Each row is a point on a tangle of strands that fork, close into loops and nearly touch. The rows are in no order.
Points whose rows are less than 39.1 apart are linked; no others are.
z_142: -3  2  15  3  -11  -2  13  1  -7  1  19  4  -1  1  5  6  -12  -20  7  6  5  -10  7
z_472: -5  8  -3  -5  14  9  -11  -13  -3  -18  -5  1  -6  5  -25  -6  9  0  5  3  17  -3  -19
z_579: -1  3  0  7  -3  0  4  -4  7  -11  -12  -1  -15  11  -1  -12  12  0  0  -7  0  1  3
z_878: -5  13  9  2  13  9  -17  3  -2  -14  -3  -2  5  6  -19  -3  -1  6  7  -2  18  -1  -13
z_434: -2  7  -1  7  3  -1  -3  6  -37  -15  7  -1  7  -3  -9  -11  14  6  3  -2  7  -9  -1
z_367: 8  -11  14  -7  -1  -3  -15  7  29  10  4  -3  5  -5  -5  7  -17  -8  15  -4  -9  19  3
z_505: -3  -2  5  2  -6  2  -12  -6  7  -8  0  1  -3  -6  4  1  -1  2  5  -2  -11  10  -21
z_914: 6  2  -14  14  -1  10  -1  11  0  -3  -17  -8  5  -16  -1  -6  21  -2  -11  7  5  4  4
z_631: -11  -10  12  -5  -7  5  -5  -8  0  7  10  -12  18  13  2  3  -12  12  0  -7  -6  16  -5
z_806: -4  -3  9  -6  -2  5  -12  14  4  -5  -5  -2  0  2  7  2  5  -2  3  -5  -19  12  -9
z_942: 4  -1  -5  -8  2  -6  24  -1  17  -1  16  2  -14  -1  -7  -4  -24  0  -10  -1  0  -27  -8
z_476: -1  5  5  -4  -4  5  -3  -5  -10  -6  16  1  -10  7  0  5  -14  -6  11  7  12  -14  4
z_990: -5  -10  2  -3  -4  -4  -14  20  3  12  -9  -10  6  2  9  8  11  -18  -15  -4  -3  1  2
z_605: 1  -7  -16  -11  -6  -8  27  1  0  2  1  2  -2  -8  7  10  -5  -10  -15  0  -2  -13  -11
z_19: -4  -3  0  2  -2  8  -6  -19  -2  -21  -17  8  -13  -1  -17  -5  14  9  9  -5  8  2  -19
z_303: 0  -10  -13  -5  2  -2  -3  -1  -17  2  -4  -4  -8  -11  -1  -4  8  3  -8  6  4  -3  -10
z_784: 3  -2  -10  -1  -11  8  0  -23  20  -13  6  11  5  4  -17  4  -19  5  -5  7  -7  -8  -2
z_913: 10  -3  -1  -12  -2  -6  8  -25  9  -4  23  -1  0  4  -14  -19  -6  10  -8  9  -4  -10  -14
z_768: 13  0  1  -3  1  -4  0  -5  5  2  22  1  21  3  -16  4  -15  13  14  -6  -8  28  7
z_537: -8  11  3  6  7  8  -12  1  7  0  -4  -5  14  2  -6  5  -2  1  -5  -4  13  5  -13
z_843: -6  -15  -5  -15  1  -8  10  16  -11  15  -9  -1  3  -11  25  25  0  -8  9  -24  3  -6  1
z_238: -4  9  12  15  3  17  -9  4  5  -11  -15  1  2  9  5  -8  21  20  -14  -1  8  5  17
z_946: -9  -10  -8  -3  -1  -11  -4  15  -12  13  -5  -5  0  -6  11  -4  10  -14  -14  0  -17  -3  -1
z_141: 8  8  -3  -1  -8  -10  15  -22  6  -6  9  -2  -4  1  -16  -19  5  4  -10  4  1  -16  -8
z_239: 13  9  -3  -7  2  -5  -7  -8  23  -2  14  -1  11  -6  -2  8  -14  7  -3  1  2  9  -11
z_920: 3  -4  8  13  9  -6  -8  24  -2  15  -20  2  -2  -16  22  23  6  4  8  -2  6  -5  14
z_193: 2  2  16  -2  3  9  -18  11  25  14  -2  -8  3  4  -3  7  -13  8  13  -2  3  15  13
z_705: 1  0  2  -4  -1  5  -15  -12  4  -12  -6  1  -18  5  -6  -4  15  4  8  4  -10  16  -20
z_851: 4  5  -18  0  1  -4  16  -14  -7  1  9  0  7  -2  -6  -10  13  7  -19  7  10  -12  -4
z_668: 1  4  -11  4  3  8  11  -4  -5  -3  -20  -3  -16  0  -1  -7  13  3  6  -7  16  5  -1
z_123: 15  0  -9  18  4  -1  4  19  -3  9  -16  -3  14  -24  7  9  11  0  -5  2  5  8  7
z_884: -3  -10  16  1  -7  7  -4  2  9  2  8  0  24  9  -9  9  -14  8  6  -10  -8  29  14
z_932: 9  9  -5  -13  7  2  -3  -5  7  -1  21  1  3  -1  7  5  -7  2  -2  6  9  -5  -16
z_161: -5  -4  15  -6  -2  16  -22  18  11  -8  -8  -3  -1  4  -4  -7  4  15  4  1  -16  20  -6
z_762: 4  -3  0  4  -3  -11  -12  23  4  9  -17  -8  -8  -1  4  1  1  -22  -5  -2  -2  -9  18
z_140: -5  1  -5  1  0  -16  -4  7  10  7  -14  2  -10  7  5  1  -10  -17  -4  -7  -5  -9  6
z_146: 8  4  -8  3  -5  6  2  -19  16  -6  16  10  12  4  -24  5  -19  -1  0  14  1  8  10
z_997: 5  2  -4  20  3  7  -6  0  -10  -3  -14  2  6  -8  10  -11  21  13  -16  4  5  0  11
z_113: -7  1  8  -3  -9  -2  22  -6  2  1  10  -1  -8  6  17  0  -3  -20  6  -7  3  5  6
z_117: -10  13  -2  -4  -1  3  -8  -4  -28  -15  12  0  3  10  -13  -18  13  4  8  1  -9  -13  -1
z_61: -3  -18  -14  2  7  -12  17  9  -9  15  -14  8  8  -19  10  8  -2  -11  -1  -4  -8  -1  0
z_549: -11  -17  5  16  3  0  0  5  -9  12  -18  3  -16  -3  0  -2  0  -7  -2  8  18  0  4
z_553: -6  -2  -1  11  6  1  8  6  -8  5  -18  -3  -12  -6  -1  4  -8  -1  6  -5  24  -1  -3
z_627: -3  5  -16  -11  -7  -5  29  9  -7  -10  12  7  -4  -2  1  6  -7  -8  -8  -3  -20  -15  -12
z_635: -5  -2  3  -7  -7  9  -12  -13  -3  1  12  -1  14  20  12  -4  -14  11  -2  -5  -14  7  12
z_85: 2  8  6  -9  6  -8  4  7  1  18  19  0  3  -2  21  18  -7  -8  1  1  7  -21  0
z_835: -1  -8  -7  13  1  -11  15  -21  -7  0  -11  10  -12  -1  -4  -2  9  0  -12  14  12  -14  7
z_889: 1  -11  -2  22  4  -4  10  -5  -3  7  -17  5  -16  -8  0  -5  9  -9  -5  10  6  -2  11
z_633: 10  3  -20  2  -4  -6  21  -15  -25  -4  -1  2  8  -11  -8  -13  17  9  -8  1  2  -16  -3
z_613: -8  6  10  -1  -4  4  -5  -5  -16  -9  10  -5  -1  17  -7  -11  -4  -1  10  4  5  -1  2
z_780: -1  5  4  -1  2  16  -2  -21  2  -6  14  3  1  15  -7  -6  3  -5  10  11  0  5  5
z_98: 7  0  -4  0  -1  -17  10  1  2  -2  7  2  -13  -14  -2  -3  -19  -2  -6  1  13  -24  -10
z_794: 0  4  10  -13  1  -9  -11  4  7  14  18  -8  2  -2  8  12  -15  -11  13  -3  0  -5  0
z_86: 0  -3  11  15  3  -2  -1  25  1  10  -19  -9  5  -20  13  9  8  0  -3  -3  15  0  9
z_215: -3  1  2  12  9  3  10  17  -1  0  -29  6  -20  -4  10  -6  17  4  -4  -1  -9  13  7
z_488: 3  16  -5  -7  -1  13  -4  -18  12  2  16  2  10  13  -17  2  -6  -7  7  19  -4  12  2
z_27: -3  -2  -23  -3  2  5  1  -4  -30  -2  -8  2  -2  -2  -10  -5  20  1  -3  14  -4  -5  -11
z_580: -2  10  3  12  8  6  -21  7  0  4  -3  7  -3  8  23  4  7  1  -4  3  -7  2  10
z_466: 0  -6  12  2  0  14  -22  -10  12  -12  -8  2  1  10  -19  -3  14  16  5  5  -15  22  -10
z_569: 1  -8  -10  0  1  -14  18  12  -11  15  -14  2  9  -12  10  21  -12  -9  2  -14  10  -4  1
z_642: -9  11  12  6  -1  17  -12  5  -3  -6  -3  -3  -3  12  0  -17  14  9  -1  8  -4  2  17
z_437: 0  7  -1  -7  -2  12  -13  -25  -2  -7  17  3  14  13  -3  -9  -9  15  6  6  -8  1  15
z_326: 4  4  2  -10  -8  -6  8  -8  15  0  12  0  -8  13  8  -8  -8  -14  9  -6  -14  4  1
z_432: -1  -1  -12  11  4  0  12  -1  -39  -4  -2  7  9  -15  -10  -10  18  8  1  8  -1  -3  -10
z_470: 0  -18  -15  2  -2  -14  9  7  -18  14  -12  -2  -3  -16  -2  -2  4  -12  -6  3  -7  1  -1
z_674: -1  12  -3  -1  5  -6  2  -6  -6  9  19  1  4  -3  19  8  -5  5  -8  2  8  -12  -3
z_706: 2  -13  -1  -18  -14  -3  -2  16  -5  8  0  -13  -2  -7  19  10  -2  -13  8  -20  4  -7  7
z_521: -10  11  21  13  -3  10  -9  13  0  0  -5  3  -7  14  14  -6  11  -5  -5  6  -11  3  18
z_818: 8  -6  16  -18  -8  -6  -5  21  12  7  4  -11  6  -5  19  13  3  -14  17  -23  6  -5  11
z_608: 9  -1  -8  -7  2  -14  12  3  -19  -1  3  -2  -11  -11  -3  0  -1  3  2  3  14  -11  -10
z_813: 11  4  2  -6  1  -3  -9  -10  26  4  8  5  7  2  3  13  -18  -5  9  5  -8  20  2
z_870: -11  11  4  12  7  7  11  8  5  -1  -17  3  -21  10  6  -18  15  9  0  -7  -8  6  8
z_531: -5  -7  7  -2  -3  -9  -4  -10  10  1  -4  3  -9  16  -1  -4  -18  -13  2  -5  -9  3  -1
z_543: -3  0  -1  16  12  -10  9  -11  -12  3  -3  1  4  -3  -5  -9  10  5  -15  8  20  -9  -1
z_208: -8  6  10  2  -7  8  -1  5  -18  -13  -3  -1  -5  6  -3  -24  26  10  7  -1  -6  -2  5
z_661: 3  7  21  -5  14  8  -14  21  23  7  2  -5  16  6  -10  8  -7  16  15  -6  -10  25  9
z_62: 9  -11  -12  -12  -17  1  7  -10  19  -15  7  6  -8  -7  0  9  -25  1  -10  0  -6  -11  -2
z_144: 9  -4  -2  -20  8  -12  -8  -5  4  7  19  -1  25  7  -5  20  -24  20  11  -4  -5  19  -3
z_892: 1  -2  -10  -8  0  -2  21  -2  25  -6  8  4  -9  -4  1  14  -17  -6  -12  -4  -4  -15  -17

A fork is a point with three links, a tip a point with one. Leave the first point through the second and follow the links. Name the first fork or tip that comes.
z_870; z_579 | z_851
z_113; z_326 | z_470
z_835; z_889 | z_215
z_85; z_674 | z_661
z_661; z_193 | z_794
z_946; z_990 | z_613

A piece is two or more points that can be reached from each other along the links. Count, over all rows, the pieces, the separate loops (a circle has one, a figure eight two, a Y none), the forks (points with three links) and the tips (points with one).
pieces | 3
loops | 3
forks | 10
tips | 10
